A landscape with many peaks, sampled at points; each row gives a point and its height.
A climber steps from a point to whichever of its 2 nearest points has the largest rise for the distance, and stops where none of them is higher. Distance is the straight distance between rows; heights are no part of it.
K_394: -31 17 -26 37 -24 2 23 -4 -14 -2 -19 2 0 36 2 5 12 10 1 -5 8 -15 -23  height 123
K_212: 30 -16 -3 0 -7 -7 26 -1 -3 -4 -5 22 7 -3 17 24 3 -7 -24 14 -19 27 31  height 504
K_244: -11 1 6 -6 2 1 -11 11 16 29 31 8 19 5 3 -1 -36 -25 -30 -17 21 6 -8  height 222
K_489: -45 4 9 5 -1 -7 -2 24 11 13 -12 18 -4 -11 -19 -5 -14 -22 -1 5 -22 12 22  height 275
K_417: 15 -10 10 2 8 -9 -37 -7 0 -12 3 -52 -30 13 -2 -11 2 20 31 9 23 -38 2  height 555
K_576: 23 28 -18 -11 17 -20 15 5 -3 -9 -4 -20 -5 -6 -7 -2 19 17 -12 -3 -22 19 -18  height 552
K_619: -17 18 3 13 -17 -13 -2 25 -1 2 15 -5 14 -11 -33 18 32 11 -12 -23 -3 -20 20  height 256
K_173: -5 26 2 -7 6 20 6 -20 8 -24 8 -14 1 25 -2 -6 -2 18 32 17 9 -32 -41  height 541
K_634: -8 -23 29 9 -9 14 12 15 -5 1 30 19 6 -7 6 7 6 -10 -22 -3 -5 21 14  height 428
K_233: 4 4 -9 -2 -10 7 3 7 5 57 6 -10 12 -13 -16 30 -5 -16 6 -27 12 -3 8  height 112
K_363: -17 -2 8 5 5 -13 -2 26 -11 -4 -8 -2 -18 11 -10 -28 -14 -6 -10 -18 8 3 1  height 306
K_948: 43 1 -26 -27 -5 -3 8 -30 11 22 -5 6 16 -8 13 28 -25 -26 -3 -7 15 2 11  height 147
K_626: -8 -3 5 25 -7 -11 8 21 -23 18 -4 -24 3 14 -8 8 2 13 -2 -42 14 -18 2  height 166
K_367: -13 18 -6 5 26 -2 -19 -22 5 1 -20 -3 -19 -21 -20 -19 -8 3 19 7 -18 8 2  height 505
K_703: 3 10 -3 1 14 -3 23 1 -6 -6 14 3 -9 -3 -6 -14 -4 -9 -25 -9 -9 35 -17  height 416
K_115: 32 -5 -7 -3 -3 -15 37 -5 3 -5 8 -2 12 5 26 22 25 -5 -12 27 -11 19 1  height 556
K_134: 24 -15 -11 -19 -10 16 -8 -10 3 43 -3 -2 7 -30 -10 31 -9 -24 23 -10 8 -1 25  height 125
K_964: 21 -23 14 -21 -1 -9 -10 6 7 -2 -16 -12 21 -19 26 18 11 -4 31 15 -13 -4 16  height 553
K_555: 34 -13 -16 -25 -6 15 4 -29 -5 10 -17 5 8 -23 1 17 -23 -25 29 -8 9 15 14  height 136
K_235: -5 -11 24 3 9 -11 26 25 -17 -1 -2 -18 -12 1 6 -10 2 -4 -2 -23 -1 17 -5  height 339
K_690: 4 -8 16 -21 -1 4 12 -10 3 -27 17 17 7 -20 4 -1 6 -11 -10 11 -7 12 13  height 342
K_18: -25 11 9 8 22 12 -23 -33 24 3 7 0 13 10 6 -12 -31 0 12 19 4 -18 -29  height 464
K_821: 10 -13 0 3 30 4 -14 -8 -2 32 -11 -42 -7 7 21 -8 -34 0 16 -23 34 -14 -5  height 50
K_264: 2 17 -12 29 13 11 -3 -10 -18 33 -9 0 -27 -15 -28 5 11 18 -2 -24 -6 13 0  height 534
K_29: -4 29 -21 1 4 0 20 -8 -13 -12 -29 -11 -15 -12 -10 0 21 15 23 -12 -16 4 -9  height 506
K_987: 26 -11 -3 -2 16 9 -37 -18 2 0 5 -23 -19 -2 -5 -13 -2 18 25 2 19 -10 -6  height 507
K_963: 3 -12 6 -17 -19 9 25 -14 3 -49 17 36 3 6 16 -7 4 -6 -23 26 1 5 12  height 319
K_720: -18 -11 12 26 9 27 -1 -28 -26 -5 -10 2 -31 -4 -14 -19 3 19 10 -5 8 -12 -2  height 23
K_759: 10 7 -1 7 28 -10 -26 -26 2 9 -20 -28 -23 -13 -9 -6 2 16 34 14 -5 -12 -3  height 479
K_346: -10 -17 3 6 -26 7 15 2 4 -25 15 33 19 19 29 4 2 -12 -13 28 8 6 0  height 295
K_841: 30 -10 5 -10 1 15 0 0 3 -8 4 -11 8 4 16 11 25 21 21 14 -7 -12 -13  height 603
K_854: 24 -4 5 -13 -5 12 22 -14 -14 -6 9 1 -3 -24 5 11 20 1 -1 -10 -2 12 6  height 370
K_839: -14 -23 5 24 8 19 -3 -27 -35 -2 -39 -11 -27 14 -4 -23 -20 7 16 9 11 -24 -8  height 32
K_169: 18 6 -6 -17 -18 -3 27 -6 -11 -10 10 7 -1 -7 -13 9 2 -11 -15 -19 16 3 9  height 406
K_894: 21 9 -31 0 -15 15 13 -26 -3 -2 4 16 9 9 10 8 -10 -9 -7 3 16 18 -21  height 175
K_667: -12 10 21 -7 19 -7 -20 -2 15 3 27 5 -5 -15 -21 -18 -1 -4 -10 -4 -2 6 -10  height 184
K_805: 19 11 -10 -2 8 -11 -32 22 11 1 5 -3 -5 15 -5 -9 11 31 -17 14 -9 -9 -8  height 405
K_765: -20 -18 26 -15 6 3 -20 0 12 -23 17 6 10 6 5 -27 -27 -13 8 1 17 -9 -7  height 407
K_194: 12 -11 -19 11 -13 31 -12 -15 -3 5 5 22 6 17 11 1 -15 11 -6 0 13 5 -19  height 190
K_783: -16 -2 -17 10 20 15 9 -19 -3 -27 -24 12 -3 10 4 -11 -4 -2 7 19 -34 39 -9  height 503
K_431: -27 23 -3 1 4 -17 2 16 19 25 6 9 11 5 -4 -6 -29 -27 -23 -7 -1 15 -13  height 241
K_284: 2 22 2 4 28 -19 15 7 -10 -6 -13 -31 -21 -7 -12 -13 16 21 5 -17 -15 9 -11  height 499
K_661: 38 -9 -7 -18 12 -13 -23 15 20 18 12 -10 14 13 10 2 10 10 -30 9 -13 1 -7  height 372
K_107: 1 2 4 -5 6 -7 52 21 -19 -7 8 -12 -18 -10 -1 -6 7 -15 -19 -15 -14 37 11  height 379
K_332: 26 2 1 -32 -10 -33 5 14 9 -19 -1 8 2 -4 3 -1 -1 -10 -26 4 0 -7 22  height 467
K_442: -4 15 -12 -10 -2 -10 8 -11 16 -17 -20 10 20 -9 19 15 8 -8 21 41 -29 16 -3  height 566
K_995: 17 -25 14 -5 1 13 -5 -8 -2 15 -11 -8 9 -32 13 30 28 -2 39 3 -16 2 24  height 598
K_278: -6 11 -30 8 2 12 7 -26 9 -7 -24 14 12 13 13 8 -3 -5 22 33 -24 25 -19  height 533
K_537: 19 -22 15 7 8 13 2 -2 2 10 -4 -5 11 -15 20 26 39 20 18 15 -30 9 3  height 550
K_325: -22 34 -9 -2 7 8 -10 -29 24 1 -7 -4 8 11 1 -5 -12 13 26 19 2 -33 -34  height 495
K_133: 19 -27 -3 -9 1 8 5 -5 1 20 -1 -4 23 -1 28 19 -26 -26 7 -8 10 17 9  height 71
K_340: -35 19 20 21 -5 -7 -4 3 -5 -5 12 -12 0 -20 -31 9 41 24 8 -14 -4 -36 15  height 283
K_753: -4 -3 1 -17 21 -22 -22 14 18 -4 -15 -13 6 5 15 -19 -29 -7 9 11 -2 -1 -1  height 357
K_37: 23 -12 -6 -9 13 6 -17 -2 4 28 4 -20 7 0 14 2 -17 -6 3 -20 20 0 -7  height 60
K_613: -3 -5 -5 -1 14 -5 -5 7 4 -10 8 19 4 12 -3 -21 -33 -14 -35 2 -10 37 -11  height 446
K_637: 8 16 -22 2 1 2 -21 -4 -6 25 -10 3 -18 -19 -28 -1 -6 -3 8 -16 5 10 9  height 490
K_876: 2 -10 -12 10 3 8 -34 -7 -2 -5 -20 -1 -20 9 -3 -22 -18 13 16 9 8 -6 1  height 468
K_915: 19 -21 -2 -2 -1 6 7 2 12 34 15 -19 26 8 41 28 6 -15 -7 -6 9 2 -7  height 82
K_370: 23 0 -7 -30 11 -22 -12 22 22 -5 2 -15 16 16 22 -9 -17 0 -13 13 2 -7 -10  height 340
K_177: -13 8 -8 38 -12 -5 14 14 -17 3 -15 -21 7 35 2 11 10 31 -2 -16 7 -29 -11  height 142
K_416: -17 -12 34 18 -2 -5 -22 22 -2 0 22 3 -7 0 -7 -12 16 17 -14 -6 12 -17 9  height 341
K_66: 29 4 -25 -18 -19 3 -9 -11 -8 3 -12 17 -6 -16 -17 6 -8 -7 -1 -13 16 -3 18  height 450
K_624: -46 11 20 11 16 -17 -5 13 13 16 -5 9 -7 2 -17 -21 -29 -23 -7 -2 -8 5 -6  height 258
K_111: -22 29 5 -5 -2 -6 -30 -10 24 4 25 17 14 -10 -20 -2 5 3 -4 1 5 -19 -16  height 198
K_11: 24 -10 1 -22 -14 -20 -14 25 -4 -22 17 7 -1 10 -2 -12 0 8 -35 -6 19 -15 15  height 423
K_164: -3 -8 14 14 -17 -3 18 28 -16 18 26 -21 13 2 -22 23 16 -1 -13 -44 14 -11 12  height 195
K_751: 20 -14 14 -29 -8 -27 14 9 11 -19 -9 2 17 -10 27 17 5 -11 1 22 -11 -5 20  height 511
K_500: -5 12 -10 5 11 2 2 -5 -16 -23 -32 -15 -28 -2 -7 -16 21 32 30 3 -11 -16 0  height 554
K_547: -17 -10 24 1 -21 -6 51 20 -9 7 10 -4 6 -7 10 19 15 -29 10 0 4 16 16  height 348
K_60: 50 -9 -24 -13 1 6 9 -32 10 15 13 9 19 12 21 21 -14 -11 -24 2 13 14 -9  height 160
K_360: 13 19 -17 -7 -2 -13 23 -7 3 -16 -6 6 3 -3 9 7 14 1 -8 23 -18 22 -11  height 612
K_6: 16 11 -2 -5 10 28 16 -23 -2 -23 6 -10 -6 -2 6 3 21 23 25 11 -4 1 -29  height 690
K_81: -28 18 -13 14 6 7 4 -9 -5 2 -17 19 -19 -15 -18 -13 6 1 -2 -4 -23 14 0  height 540
K_863: 0 0 -8 9 28 1 -6 -4 2 -6 -15 6 -6 17 -1 -23 -25 4 -9 7 -18 31 -18  height 474
K_299: -17 -2 19 -2 -23 3 13 35 -8 13 29 -1 -2 -18 -33 17 22 0 -17 -21 7 -9 33  height 227
K_309: 15 -5 -9 -5 -22 1 4 5 3 38 7 -11 29 -1 13 39 15 -10 -7 -20 15 -17 9  height 96
K_183: 2 -1 10 5 8 -2 -12 1 -17 -30 -1 -29 -30 6 -12 -20 17 32 23 -1 14 -28 3  height 625
K_896: -21 -1 26 5 -10 -6 -21 16 4 -3 12 3 -5 -24 -11 3 35 13 9 5 -4 -22 25  height 310
K_551: -25 23 -27 24 -23 17 8 -19 3 2 -20 17 5 22 10 11 10 12 22 17 -2 -17 -26  height 108
K_249: -14 -3 -4 14 2 17 -11 -15 5 19 7 19 9 5 3 -5 -30 -14 -12 -8 9 15 -15  height 205
K_920: -32 -13 21 -3 -9 -10 33 14 4 -7 8 10 16 0 12 5 -9 -44 2 11 -6 22 10  height 318
K_494: -18 4 -17 7 -18 -7 -12 23 -9 4 -11 29 -14 13 -17 -21 -14 -12 -29 -17 4 4 4  height 278
K_330: -26 21 -15 24 11 5 19 -7 -22 21 -24 -1 -34 -5 -33 -10 0 0 0 -25 -13 10 -2  height 586
K_185: -44 4 13 -3 -19 -12 21 25 9 -9 1 28 6 -12 -5 1 2 -32 -12 15 -18 7 23  height 294
K_33: 17 26 -4 -8 -1 23 0 -16 11 -24 28 -5 13 19 -7 5 23 23 14 16 -2 -23 -36  height 602
K_831: -6 -9 2 15 19 1 -2 -19 -22 19 -35 -31 -25 7 4 -17 -29 1 21 -12 21 -20 -6  height 40
K_114: -13 11 -18 -3 -32 -4 -20 21 -1 -24 -7 12 7 26 -2 -8 0 15 -8 -1 17 -35 -2  height 237
K_750: -9 -13 13 -25 7 -16 -14 9 10 -25 -1 9 12 3 3 -21 -30 -26 -2 8 -1 8 11  height 380
K_56: 4 -24 25 -5 -13 -3 -18 33 -8 -16 30 14 -10 -10 -6 -13 15 5 -30 -8 11 -4 26  height 378
K_432: -13 -26 36 6 -23 10 24 20 -11 -4 13 8 7 -14 18 18 20 -10 11 -5 2 -2 18  height 386
K_967: -8 -15 0 5 -28 0 2 26 -7 -19 -1 19 4 26 18 -6 2 10 -15 8 7 -11 -2  height 265
K_736: -22 22 -6 -1 -21 4 -9 -5 11 -24 11 19 12 9 -9 -8 9 12 -5 7 7 -24 -20  height 215
K_213: 14 3 -13 11 19 -10 -50 1 9 -4 -8 -8 -29 7 -11 -17 -3 28 1 28 -12 -1 8  height 437
K_189: 14 -12 12 2 -8 -1 8 17 -4 7 13 17 4 -14 6 17 23 4 -31 3 -22 17 25  height 466
K_535: -27 -13 25 9 23 9 -31 -21 8 -4 2 1 0 8 -8 -25 -34 -6 7 8 8 -4 -1  height 436

Two climbers start at each pair of points below. Name the first point that both come to, or write never.
K_915, K_235 -> K_360
K_244, K_416 -> never
K_736, K_194 -> never

Call two points neighbours if one is among the 2 nearest of the other. Go from one point of each pair to the other, from neighbour to neighbour, staying as high as possible. Name the lowest point that can't be avoided.
K_995, K_183 -> K_370
K_360, K_183 -> K_284
K_330, K_183 -> K_759
K_6, K_995 -> K_537
